Each row is a point on a tangle of strands that fork, close into loops and nearly touch. The rows are in no order.
In the rows, 128 means zero.
Two points are linked if the straight distance between their rows is under 121. Some points are linked to none.
J558: [148 115 139 150 130 200 112 129 170 125 114  96 106 137 138 161  60 112
  96 153 162 138 106 140 154 169  64]
J299: [189 105 127 112 131  60 138 104 165 148 125  73 162 168 145 113 158 133
 146 121 136 137 145 101 133 123 171]
J539: [ 98 124 175  88 114  79 132  95 103  98 161 120 201  88  97 168 110 141
 120 108 156 139  93 148 144 113 146]
J797: [128 107 130 149 125 142 147 149  85 152 146 148 113 144 122 151  49 173
  93 121 125 106  67 120 142  96 136]
J188: [133 165 138  99 151 150  92 149  66  96 121 114  74 152 155 144 121  57
  82 118  99 119  84 134 142 163 124]
J356: [126  93 141 129 109 127 118 117 180 135 176  94 194 149 114 151 112 142
 145  99 144 136 148 161 152  78 133]
J281: [ 76 162 128 158 131 128 133 141 128 106 139 171 126 115 128 100 162  70
 154 142 175 169 167 144 124 107  94]
J11: [128 109 103 114 125 138 107 120 121 114 127 148 126  86 106 173  96 198
 110 144 170 106 120 103 115 144 125]
J503: [117 136 106 163 118  92 132 138 133 141  74 154 110 144 131  69 188 151
 157 109  94 120 131 133 109 117 134]
J147: [101 150 109 149  84 108 130  93 127 134  76 146 163 128 119 105 113 172
 169 109 191 158 128 122  98 102 196]
J502: [147 139  93 140 165 102 128 150 120 144 104 176  99 115 112 118 132 162
 127 165 170 115 117  75 111 152 137]
J854: [114  88 166 139 144  90 150 137 123 145 162 156 143 127 106 136  90 116
  87 144 136 141  92 152 154  88  69]
J284: [158 117 112 118 128  92 105 156  93 138  93 152  59 102 133 111 145 115
  78 125 100 103  80 100 132 152 110]
J237: [117 134 122  92 105 138 103 128 129 107 127 139 155  71 101 164 176 188
 123  92 115  69 144 124 107 146 152]
J895: [ 89 173 122 118 139 183 142 107 135  70 138 118 118 104 150 151 152 129
 142 147 188 176 178 136  98 152 133]
J136: [147 140 103 101 112  79 131 116 161 162 139 120 195 117 100 158 133 159
 142 127 155 108 111  71 118 113 189]
J350: [106 113 131 148  65 157 146  74  97 107 138 178 167  98  95 139 105 192
 144 105 178 144 128 143 100  95 154]
J754: [113 121 101 194 114 127 154 151 120 176 128 211 123 127  96 104 100 166
 130 134 145 101  93 109 115  88 150]
J500: [134 159 155  59 138  43 141 113  99 117 117 128 161 117 118 150 179 108
 135 121 123 127 151  93 110 125 147]
J824: [ 90 147 160 130 119 136 157 125  28 101 126 169 121 122 123 132  92 118
 122 122 136 160 110 149 133 106 105]
J239: [151  92 147 143 107  69 157 117 126 171 111 153 109 155 132 109  76 184
 139 105 103  98 116  83 109  77 187]
J316: [121 157  98 108 136 135 125 123 153 138  92  92 146 131 141 144 109 145
 121 145 180 154 144 112 114 137 115]
J87: [ 86 153 200 103 146 158 159 110  92  48 128 115 109 133 169 172 111 116
 120 149 139 160 153 167 149 145  86]
J163: [101 162  80 114 136 175 153 119 108 130 123 161 140  94 108 167 110 183
 118 170 176 122 151  87  85 154 120]
J922: [129  82 150 143  90 100  80 118 179 125  94 108 128 119 133  92 145 135
 132  85 126 133 132 179 136 103 125]
J677: [188  75 111 164 137  87 166 141 121 181 141 132  99 150 134  88 156 116
  87 148  94 105 105  98 139 122 114]
J151: [180  67 133 124 119 131 125 141 122 152 126  98  87 162 161 138  85 170
 111 120  75  97 118 123 157 101 123]
J324: [169 131 152  93 117  86 122 131 124 117 158  93 162  61 117 126 187 127
 138  87 105 102  99 120 151 150 171]
J673: [136 137 116 125 142 137 141 156  74 159 148 150 119 161 111 154  92 135
  64 119 104  93  56 110 130 119 143]
J82: [166  65  69 159  94  77 127 103 163 153 108 125  94 147 139  99 145 192
 141 121  80  93 124  73 125 116 163]
J190: [163 163 128 123 151 144 140 151 148 123 196  83 178  77 124 138 133 129
 185 116 151 126 115 109 170 155 175]
J305: [159 106 174 138 179 123 112 123 177  86 160 137 110 107 112 141 144  98
 122 147 183 137 142 136 141 180 100]
J864: [ 90 124  72 124 116 141  66 108 175 127 102 124 132  65 114 107 144 142
 135 151 157 129 132 139  94 169 127]
J386: [148 103 191 106 169  89 114 123 113  86 156 127 125 105 117 119 172 128
 146 109 127 122 153 161 127 145 152]
J955: [ 80 150 200 101 150 137 169 108  40  68 121 134 134 134 138 151  94 142
 143 141 125 164 148 164 131 118 114]
J769: [ 91 100  93 159  78  86 105 110 185 161 114 169 146  95  97 107 115 167
 134 127 149 108 100 107  99  83 158]
J337: [114  87 173  97 132 105 157 117 123 136 147 101 172 162 133 173  65 177
 107 141  91 118 125 147 159  87  98]
J776: [161 123 117 104 119 114  81 105 180 116 140  60 171  98 132 151  99 129
 140 114 181 145  97 116 151 152 170]
J884: [135  87 205 105 164  80 141 118  75 124 101 127 128 127 116 122  87 146
 137 135  86 145 119 151 115  89 152]
J154: [134 126 154  94 101 119 126 138  51 154  64 110  96 128 141 118 116 110
  93  97  36 107  89 142 114  91 146]
J805: [ 98 154 187  83 180 130 184 156  67 107 150 139 118 140 138 166 115 112
  95 157  62 120 135 137 140 130  81]
J659: [128 109  76 175 104 176 121 123 127 154 124 125 107 136 140 110  44 173
 133 144 177 164  94 114 130 107 144]
J542: [158 132 158  81 155  69 144 134  59 109  99 122  74 115 155 124 153  70
 113 145  64 130 152  96 121 150 101]
J402: [ 70 173 114 137  98 104 110 103 100  83 108 194 142  86 102 109 180 120
 180 111 167 139 159 127 102 128 157]
J610: [172  54 176 147 100 133  93 120 186 135 111  95 109 146 142 123 109 124
 122 100 107 116 138 166 155 123  94]
J310: [180 107 166 124 163 125 130 123 197 103 153 113 108 122 127 144 183 101
 116 136 138 113 168 113 127 188 105]
J552: [126  98 138  98  94  74 104 122 141 141  81 112 116  99 137 140 108 135
  75 115 128 127  93 127 131  98  91]
J394: [140 115 145 128 130 121 148 136  90 132 110 188 120 125 108 145 121 205
 138 105 111  74 153 125 108 125 158]
J261: [ 92 176  68 156 147 159 108 141 162 143  93 144  86 109 141  77 137  66
 144 177 155 158 132 123 104 179 105]
J882: [152 159 145 116 142 176 115 156 139 116  96  99  68 139 164 145 132  75
  82 123 112 118 111 130 143 173  83]
J39: [119 177  67 110 130 141  93 154  92 147 130 143 115 172 116 135 153  67
  64 105 109 111  86 110 113 131 150]
J791: [149  85 139 163 144  56 133 129 164 154 147 157 143 152 112  82 152 138
 157 148 164 130 120 121 133  89 155]
J516: [165  94  96 110 120 131 116 121 184 138 141  91 141 133 131 142 163 163
 124 123 102  97 168 108 129 137 121]
J553: [ 88 180 129 118  91  93 108 166  46 117 139 149 129 128 138 138 102  35
 117 105  79 134 121 116 130 103  92]
J757: [184 103 100 169 127 156 118 159 178 187 134 102 105 180 139 110  89 102
  94 122 111 125  89 115 155 124 119]
J763: [117 109  96 111  77 143  94 114 162 137 169 103 181  85 100 166 104 174
 147  91 131 100 112 120 142 100 176]
J51: [170  94 111 133 108  48 142  92 154 147  88  92 136 148 146  82 202 121
 129 122 112 130 144 108 123 133 151]
J540: [138 130 144 128 116 130 127 151  59 153  73 147  82 135 134 106 105 155
 115  88  71  95  90 139 113 113 172]
J688: [ 84 144  54 147 111 160 133 104 130 181 114 149 139 111 117  85 103 141
 155 206 188 162 127 115  76 146 137]
J361: [135 120 114 157 124  91 103 111 183 106 142 121 156 111 111  77 223 132
 179 100 103 114 117 150 130 147 167]
J257: [159 128  97 130 136 123 171 162 121 190 131 135 134 175 127 147 107 178
 114 135 104  99 130  76 123  97 129]
J371: [145 100 146 100 148 132 113 103 128  75 193 103 165 113 117 193  88 177
 129 141 165 120 109 126 167 155 140]
J110: [185  99 129 127 138 130 135 125 158 108 201  91 144 123 127 122 203 141
 166  96  80  88 161 120 162 157 172]
J486: [ 98 191 156  81 131 143 147 126  37  93  76  97 114 151 171 164  77 119
 112 133 112 150 102 130 146 141 118]
J363: [ 98 207  79 135 122 135 152 128  88 132  72 204 122 113 119 125 134 134
 157 153 174 131 151  77  91 141 146]
J773: [153 143 143  93 133  72 170 136  96 170  78  96 133 169 153 126 113 126
 105 126  98 145 119 103 123 100 125]
J669: [122 155 135 119 162 103 166 155 119 145 131 145 134 145 125 137 145 111
 112 147 142 135 142 112 124 111  87]
J701: [154 113 104 132 140 128 107 132 134 120 114 118 116 162 140 130 113 209
 175 112 138 115 162 111 130 129 181]
J294: [153 123  89 146 146 105 117 161 120 159 111 169  85 106 115 113 122 137
  88 151 139 111  72  84 128 140 116]
J360: [120 138  57 128 115 159 102 121 207 164 180  87 182 113 112 111 151 131
 212 131  89 104 138 122 140 146 183]
J983: [124  86 130 115  84  96 116 107 162 143 163 115 174 133 111 154  97 177
 142  85 124 110 125 121 137  61 170]
J243: [135  98 113 159 103 203 109 116 104 108 123 109 100 145 157 135  63 197
 148 131 166 149 126 151 145 112 128]
J570: [132 141  84 130 175 121 119 135 154 126 142 158 131 108 103 130 165 171
 149 173 168 104 146  84 100 172 155]
J870: [124 145 196 110 135 132 140 147 113 109 123 120  92 139 151 139 131  27
 103 116  70 138 144 154 146 132  62]
J231: [127 151  77 121 155 144 116 132 168 118 145 131 140 108 113 133 187 189
 170 140 115  84 161  92  95 179 179]
J248: [ 52 173  65 125 111 153 137 116 143 166 118 154 160  99 111 103 148 104
 156 197 176 147 165 122  76 125 113]
J311: [151 151  96 126 127 149  98 123 173 132 163  72 175  61 124 117 110 116
 178 131 170 143  95 113 151 178 184]
J354: [172 112 131 136 130 104 164 144  63 175 104 153  89 156 125  99 115 142
  97 108  56  88  81  96 109 117 187]
J979: [ 87 181 113 138  75 158 159 112  37 105 119 194 126 111 119 123 111 108
 138 121 157 175 123 115 112  99 100]
J671: [126 116 231  98 172 142 143 115 114  77 119  95 111 139 163 165 105 120
 118 154  99 127 144 175 152 150  86]
J143: [127 181 144 130 154 168 145 155 147 110 109 111  89 149 160 141 117  60
 104 135 149 156 138 124 137 163  84]
J43: [ 93 145  73 152  91 130 101  91 163 139 122 128 185 100 101  97 135 160
 194 130 167 139 109 128 100 132 212]
J84: [155  93  81 102 118 139  90 119 186 142 205 104 163  93 102 166  98 138
 156 119 129 110 107  95 175 121 167]
J186: [121 149 141  95 105 110 143 123 118 131 148 153 189  92  89 165 166 172
 136  81 111  74 147 122 112 119 171]
J582: [ 96 149 149  98 109  94 147 107  67 113  90 163 143 109 113 160  98 145
 119 118 153 137 127 123 117 109 120]
J756: [109 160 159 113 145 130 134 117 169  94 177 107 181  99 111 149 166  80
 137 119 175 150 149 151 136 137 127]
J418: [135  99 152 106 153 124 112 115 111  82 140 128 121 100 127 178  98 173
 101 152 168 120 113 130 142 155  98]
J595: [147 106 156 171 155  88 132 147 141 151 119 146 116 155 128  70 131 108
 144 128 150 154 124 150 143 105 126]
J652: [100 146  77 148 142 127  99 134 178 139  86 142 108 104 130  86 165 116
 143 163 143 135 137 125 102 163 110]
J18: [159 113 117 108 110  45 165 112 116 170  82 109 124 144 145  98 175  99
 103 134 102 135 139  94 120 109 120]
J760: [127 112 164 136 148  79  92 121 128  85 124 150 112 103 116  86 181 115
 158 105 150 139 142 164 132 141 146]
J563: [114 101 119 132  95  73  99 119 171 150  98 125 139 104 119 110 128 134
 112 115 155 139 107 132 124  92 123]
J118: [105  79 181 122 116 127 122 132 100 123 138 142 131 108 112 142 124 170
 117 103  97  97 142 189 126  79 107]
J823: [162 126 160 106 134  90 133 117 187 116 111 116 110 122 132 139 182  47
 102 135 131 134 162 103 128 169  66]
J362: [139 129 158 117 112  95 115 137 150 117  98 129  91 113 143 121 161  32
 104 115 104 140 150 129 140 142  52]
J768: [162 109 209 119 152 130 173 131 125 128 119 100  99 159 150 121 150  65
 109 122  69 130 166 156 134 138  83]
J318: [156 109 102 139 139 104 138 123 137 123 141 150 131 139 115 119 198 199
 160 119  88  73 163  94 112 150 170]
J811: [120 175  77 137 117 160 102 130  85 129 107 125 109 146 136 117  89  72
  87 124 172 172  57 115 129 137 140]
J277: [115 139 147 109 108 124 129  74 114  76 167 103 196  96 114 146 117 125
 137 124 204 189  97 143 141 129 143]
J861: [156 111 164 112 181  94 119 132 119  95 124 135  96 116 133 145 111 127
 102 153 165 137 114 123 147 165  90]
J309: [181  45 174 104  95 105 100  91 169 122 144  74 142 128 135 152 131 134
 111 102  90 102 137 155 157 116 115]
J653: [ 95 157 126 130 130 127 166  98 119 108 143 136 169 137 122 135 102  98
 123 173 207 206 123 124 137 112  76]
J326: [130 122 170  94 152 158 141 127 140  91 166  86 151 155 147 189 127 178
 134 120 117 102 181 156 140 122 120]
J702: [140  90 184 118 126  72 154 113  97 150 102 136 120 143 130 135  41 180
 126 118  97 116  98 107 111  81 173]
J242: [100 141 172  88 154 157 123 117  59 117 133 100 146 186 132 155  80  83
  68 141  48 123  60 166 154 120 142]
J441: [110  95 184 102 147  84 161 120 121 125 138 120 158 144 127 155  64 139
  79 164 100 140  90 144 170 112  77]
J822: [119 177  84 129 111 150 159  99  87 123  86 196 135  97 111 153  98 173
 129 150 191 134 135  81  87 148 147]
J263: [144 144 141 109 149  93 167 148  50 128 106 140  76 133 149  97 185  81
 126 125  44 116 162 100 109 135 129]
J784: [140 152 118 143 173 154 149 133 224 129 151 105 136 157 141 120 189 115
 167 162 137 127 193 116 100 168 149]
J374: [130 112 130 174 113 229 119 144 114 119 142 108 105 153 152 129  79 147
 119 117 141 134 115 179 156 115 103]
J123: [ 93 175 102 127 129 213 149 122  96  75 142 145  75  87 154 141 130 118
 115 168 171 180 146 118  99 155  90]
J817: [118 151 173 106 168  94 124 147  21  96 121 149  98 128 125 123  82  58
 135 142  78 155 102 125 134 126 129]
J159: [123 159  80 157 100 183 135 125  78 146 112 126 118 151 134 118  68 136
  98 123 176 171  57 115 120 115 157]
J45: [172 107 134 160 145 160 107 153 127 152 150 108 102 193 135 113  90  93
  81 106 118 123  62 152 153 130 145]
J512: [186  55 160 157 115 150 130 133 151 147 127  99  91 170 153 107 127 131
 125 107  69 106 155 154 158 122 102]
J207: [101 130  84 152 125 177 124 139 185 153 137 109 160 162 130 116 139 172
 176 123 120 126 195 144 117 105 140]
J385: [ 64 167 114 145 120  98 106 135 124  87 121 186 116  93 121 103 202  96
 173 124 141 137 172 133 110 124 118]
J72: [140  61 175 122 137  55 139 121 139 147 172 148 154 119  99 133 124 133
 105 135 121 121 114 141 136  86 107]
J774: [183 102 178 117 122 146 116 104 209 115 145  59 160 170 128 163 127 110
 152  98 132 129 165 131 154 158 126]
J637: [132 186 117 121 129 125 114 162  82 129 108 116  86 179 160  91 168  37
 116  90  71 133 127 127 125 135 149]
J105: [142 155 130 121 153 131 139 138 172 129 189  94 194 117 113 136 170 118
 163 124 153 123 142 123 138 133 164]
J35: [101 104  52 170 129 154 103 120 159 178 136 158 118 107 113  88  88 158
 153 197 167 134 118 118 100 154 135]
J964: [146  90 108 108 139 142 103  98 151 100 199 111 157 131 113 187  63 173
 155 132 169 136 118 106 178 122 162]
J349: [109 110  82 164 109 124 130 134 161 169 128 181 144 128  95 120 115 186
 147 140 137  97 130 103 107  93 148]
J162: [163  60  88 159 125 114  87 107 212 135 151 122 110 168 127  95 129 151
 189 114 109 130 146 122 165 111 171]
J447: [ 95 178 100 157 128 158 103 160  74  89 156 172  77 109 134 115 136  45
 115 126 143 151 114 124 133 147 104]
J202: [ 88 119 102 156 119 209 121  95 191 144 167 111 154 117 124 105 116 118
 164 169 175 162 183 168  94 162 122]
J735: [ 73 203 122 104  91 131 138 153  55 115  75 143 112 127 151 142 123 107
 136  95 111 134 163 121 113 104 116]
J88: [100  98 172 106 108 123 118 105 101  95 158 127 171 100 103 167 113 172
 126 101 142 117 125 173 135  98 133]
J678: [145 116 101 154 121 113 108 109 136 116 161 176 153  97  86 131 119 189
 187 110 160  93 107  96 132 140 227]
J806: [102  87  48 148 120 151  70  89 194 162 160 129 137 115 112  95  91 152
 189 175 155 133 135 137 116 165 167]
J726: [174 115  73 136 124 145 112 112 199 127 177  82 151 128 126 111 184 136
 195 109  73 101 140 106 163 160 181]
J320: [154  69 133 145 140 119 112 108 166 119 164 113 129 157 131 153  47 157
 140 141 175 151 116 124 169 109 128]
J717: [158  97 180 171 159 116 146 137 176 145 147 134 134 165 117 114 110  89
 132 137 163 156 136 151 154 124  82]
J858: [113 148 188 123 171 129 150 122 166  71 161 133 124 125 131 163 146  74
 127 142 177 160 167 145 134 155  94]
J498: [131 133  91 133 124 119 163 149 146 184 122 159 156 147 108 136 148 181
 128 142 118  92 153  88 105  96 129]
J52: [173  83 150 129 138 102 160 103 140 114 152  93 133 139 140 107 220 127
 133 111  82 102 189 137 126 151 144]
J122: [176  89  77 170 147 106 146 142 171 171 136 145 109 145 128  89 173 140
 121 172 109 102 129  87 128 139 109]
J268: [ 93 112 149 133 107 109 120 153  83 132 111 182 106  91 106 114 145 125
 110 100  97 110 130 161 123  92  95]
J902: [104 143 129 157 146  95 103 124 175  88 135 150 134 111 115  79 228 104
 182 122 132 130 146 156 119 147 143]
J730: [ 91 171 145  95 157 116 172 152  68 129 157 145 144 156 123 160  93  79
  72 150  89 131  90 119 162 127  81]
J567: [151 109 141 132 135 151 142 166 108 154 159 137 100 135 124 119 159  81
  60 114  63  95 104 153 140 120  78]
J559: [139 107 116 141 137 141 156 171 117 156 150 161 103 123 118 121 178 145
  85 125  75  79 137 125 123 118  80]
J61: [104 121 132 127  78 179 158  77  81  93 145 157 156 109 112 148  93 189
 119 144 174 175 108 135 113 102  95]
J185: [158  80 229  98 179 101 152 112 110 100 129 107 122 131 127 131 127  90
 119 153  71 140 151 168 134 131  92]
J302: [ 95 141 110 175 134 199 142 164 173 145 133 124 126 148 140 100 152 141
 147 119 117 127 181 170 116 114 104]
J579: [148  73 107 168 138  94 105 125 212 162 175 146 157 135  99  97 135 123
 154 163 165 128 124 123 139 105 138]
J862: [ 82 164 104 131  85 105 113  91 106 107  89 155 157  99 113 108 146 123
 167 117 197 178 140 124 106 111 154]
J514: [152 114 131 117 158 149 107 139  87 143 164 120 114 196 119 147 106 112
  53 115  93  96  58 143 127 127 160]
J113: [160  85 140 110 119  91 111 136 121 136  98 124  89 103 139 120 149 132
  87 121 102 108 116 127 131 131  92]
J830: [101 112 101 150 135 117 107 123 185 146 171 157 181  94  82 104 164 108
 150 169 178 127 130 140 116 120 128]
J873: [160 148 125 116 150 170 143 167 131 125 111 110  63 131 165 138 169 111
  77 130  87  97 138 112 128 169  90]
J303: [153  72 133 100 118 131 132 124 140 146 147  96 133 175 147 176  81 185
 130 119  85 106 149 127 161  77 112]
J546: [114 109 115 140 127 176 109 106 143  93 180 125 157  92 105 139 130 163
 149 131 181 141 146 148 126 140 142]
J951: [ 95 181 111 136 141 148 151 159 189 119 110 142  81 124 163 119 204  76
 134 145 100 136 189 121 100 145  99]
J295: [168 156 136 106 133 120 153 145 117 163  86  71 119 187 163 122 117  78
  85 109  91 142 103 125 140 127 112]
J290: [133 126 151 126 126 165 116 129 127 116 110  97 113 139 154 163  63 109
  67 148 137 134  63 150 176 154  69]
J611: [143 113  79 166 147 108 111 130 204 154 106 143 112 128 123  74 186 107
 139 181 122 120 127 115 112 162 103]
J343: [ 93 140 188 121 119 100 131 119 109 106 103 115 138 141 143 116 114  70
 142 104 140 181 151 183 142  97  89]
J748: [142 132 131 140 161 145 131 132  95  99 118 124 110 150 141 130 108 198
 166 126 180 144 157 121 122 147 169]
J532: [159  77 209 105 182  86 133 118  93 107 127 115 122 127 119 111 137 136
 147 133  87 135 157 164 116 119 144]
J452: [141 108 191  91 124 118 124 123  74 141  63  77 107 131 157 120 100 104
 106 122  42 134 101 165 129  90 120]
J867: [127 142 152 137 125 163 137 151  46 145  92 123 107 167 145 115  80 163
 129  90 100 116  99 156 123 101 179]
J490: [118 141 130 162 146 195 146 181 118 152 169 133 120 166 123 118 139  98
  90 104  99 110 115 169 140 108 105]
J338: [167  85 100 142 135 154  93 115 238 163 134 100 130 151 118 123 105 115
 157 153 136 128 164 113 132 162 115]
J28: [140 122  85 156 127 156 127 152 155 158 105 107 117 190 151 104 120 192
 173 109 101 122 168 123 134 105 151]
J795: [142 163 146  78 119  60 130 121 123 124 138 106 181  86 111 132 197  96
 146  98 129 121 119 105 132 132 167]
J46: [108 142  80 148 114 124  93 117 183 132 141 118 181  93 102  95 174 146
 188 119 126 112 112 136 117 146 185]
J798: [101 193 132 131 116  99 118 164  89 113 141 129 120 146 158 130 111   6
 127 120 112 160 134 114 144 119  83]
J632: [137 131 150 103 132 123 164 128 134 118 114  97 113 145 159 121 212 138
 124 108  76 109 203 136 106 128 123]
J571: [121 120 157 138 122 154 134 121 165 127 127  80 168 175 143 141  99 140
 150 105 157 161 168 176 142  97 114]
J60: [155 107 169 113 113 157 120 138 103 147  92  66 109 166 179 147  81 143
 101 115  71 106 101 167 153 102 113]
J608: [135 112 118 152 123 100 138 134 118 135  95 173 109 138 116  94 177 198
 155 100  80  85 148 127 105 126 154]
J987: [134 148 146 134 131 142 147 142 179 114  91 105  88 146 168 107 199 103
 131 109  94 130 192 144 111 149 106]
J340: [ 85 158 119 147 129 180 131 110 212 143 124 106 151 129 130 110 145  80
 160 159 172 168 188 156  95 153 119]
J69: [145 128 194 118 126 150 127 116 185 108 106  66 137 166 152 148 133 114
 141  98 140 142 178 165 134 140 110]
J157: [126 121 127 140  90 216 134  90  84  88 131 119 122 123 145 132  95 196
 136 142 174 177 123 147 118 117 103]
J416: [110 124 138 140 129  94 117 120 128 116 178 178 179  76  75 125 175 127
 148 121 176 117 116 137 127 113 154]
J679: [147 101 116 148 146 194 100 125 198 131 135 105 112 127 128 147  82 130
 133 159 165 137 156 134 131 175  92]
J675: [171  95 145 166 158  82 142 157 112 170 135 147  95 157 129  69 129  94
 109 131 112 134  78 125 141 111 136]
J117: [147 136 165  61 154  54 146 121  98 103 111 115 116 122 143 151 158  95
 109 144 101 133 157 101 123 141  93]
J790: [106 141 125 119 115 149 143 121  86 110 117 123 127 125 140 160  66 140
  74 152 152 152  64 129 159 131  82]
J16: [111 192  69 116 120 155 108 159  92 149 101 134 108 129 134 139 119  85
  79 122 133 127  84  99 124 139 118]
J848: [120 115 120 191 132 211 128 164 154 144 152 132 113 147 130 107 109 127
 124 122 134 128 138 174 145 119  90]
J8: [130 120 116 147 112 117 114 118 131 119 189 165 179  56  73 132 134 156
 161 112 173 107  86 113 137 130 193]
J227: [ 96 171 155  91 111 143 127 139  71 109  64  96 109 136 171 149 111 128
 117 105 115 137 134 154 131 111 103]
J916: [ 94 119  80 132 128 181  94  91 184 148 197 114 158  88 113 103 122 117
 175 179 169 128 150 150  99 201 158]
J694: [104 159 168  77 169 114 161 140  59  90 124 156 106 116 133 185 115 145
  99 152 109 113 132 112 126 147  90]
J616: [104 196 127 145 149 153 161 150 124 125 148 132 129 162 143 139 111  16
 109 146 157 176 121 118 148 133  76]
J128: [177  73 159  95 102  89 103 107 157 121 161  76 163  89 122 141 161 121
 112  88  99 102 111 142 153 132 143]
J53: [109 179  64 113 127 182 118 161 149 172  98 104 116 119 140 132 117  97
  80 149 126 128 114 113 109 147  90]
J458: [162  76  73 175 126 132  96 106 239 157 127 111 123 171 128  86 144 131
 184 144  96 126 152 120 136 145 134]
J749: [136 103 107 108  99 122  65 117 153 103 117 118 128  69 115 144 161 189
 126  97 120  82 118 129 122 151 159]
J766: [157  92 177  97 124  90 114 107  99 113 132 107 151 123 119 138 121 185
 169  83  98 103 134 141 124 112 211]
J741: [100 135 132 162 139 151 149 114 125 110 156 154 146 119 114 109 132 106
 136 159 206 186 145 149 124 113  91]
J584: [112 113 128 177 107 139 170 131  81 150 146 203 125 119  98 136  63 167
 106 124 156 120  79 120 123  88 136]
J403: [ 82 206 107 112 123 200 177 143  53 114 132 130 131 151 138 169 102 128
  89 130 130 141 111 119 125 124 106]
J473: [ 91 171 182  75 146 161 131 130  45 101 102  90 130 158 161 161  89  82
  96 143  41 126  91 158 154 127 118]
J396: [108 143  81 122 113 168 139 108 116 136 117 119 134 107 133 152  59 139
  81 179 181 171  78 104 125 138  78]
J739: [ 64 199  67 123 117 172 143 149 127 157 102 137 134 109 135 126 138 100
 122 159 144 146 157 110  94 123  93]
J174: [ 95 141 143 119  98  83 132 156  55 150 110 188 115 103 107 117 130  78
 120 102  72 116 119 130 121  81 103]
J170: [ 89 163 132 100  73  96 130 118  80 128  51 171 135 102 124 144 112 139
 128  88 127 123 144 127 101  97 137]
J210: [136 165 109 153 129  79 144 155  82 165  77 192  97 148 123  85 133 113
 134 121 124 116  82  87 115 118 168]
J141: [128  93  90 133 122 122  55 113 179 108 127 128 122  65 107 119 143 164
 132 131 151 111 109 131 121 170 149]
J913: [ 96 140  91 158 107 160 120 143 103 132  90 160 103 100 120 108 120 156
 122 123 153 135 115 134 115 126 121]
J379: [ 87 190  94 132 111 160 115 148  77  78 116 155  76  89 155 131 126  82
 127 137 153 163 141 108 118 149  93]
J21: [112 172 112 141 161 137 141 130 201 143 117 104 155 159 136 100 165  95
 174 168 177 157 180 123 101 142 146]
J378: [161  97 103 137  95  97 129 123 135 161  85 157  85 135 137 126  94 208
 122 108  98  76 113  73 114 114 173]
J282: [179 141 117 138 127 160 151 152 166 180 104  75 124 189 149 127 117  85
  84 120 100 127 113 116 142 135  95]
J353: [120 174 115 125 127 112 153 163  94 147  82 138  96 153 152  89 185 104
 134 105  72 123 151 117 113 118 126]
J504: [117 164 122  98 147 121 164 161  59 158 148 161 135 154 106 162 119  97
  65 127  79  98  82 102 129 114 111]
J663: [111 171 133 119 149 157 136 118 114  78 126 112 125 125 143 141 150 173
 163 118 183 151 175 131 104 151 169]
J457: [ 96 168 131 126 124 167  78 155  50  72 151 144  67 126 150 138 134  38
 101 102 101 120 110 150 133 148 125]
J103: [117  92 142 164 101 148  77 107 194 107 126 111 147 106 115 104 136 115
 145  99 165 149 144 189 137 129 123]

A fork is a point with three links, a tip a point with one. Leave the first point through the second and follow the links. Name the first fork or tip that comes.
J207; J28 | J882
J53; J739 | J784
J608; J318 | J563
J784; J21 | J16
J776; J311 | J305
J673; J514 | J299
J951; J987 | J46

A piece is all that can be reached along the links. How many separate loops has the piece of each point below (a circle has one, a figure eight two, a Y none), and how many tips (points with one link)?
J268 | loops 0, tips 6
J113 | loops 1, tips 9
J386 | loops 1, tips 9
J122 | loops 0, tips 4
J679 | loops 0, tips 2

How many points has the smallest loop of links through each point below? Write none if it is on no loop.
J231 | 22
J361 | 8
J584 | none
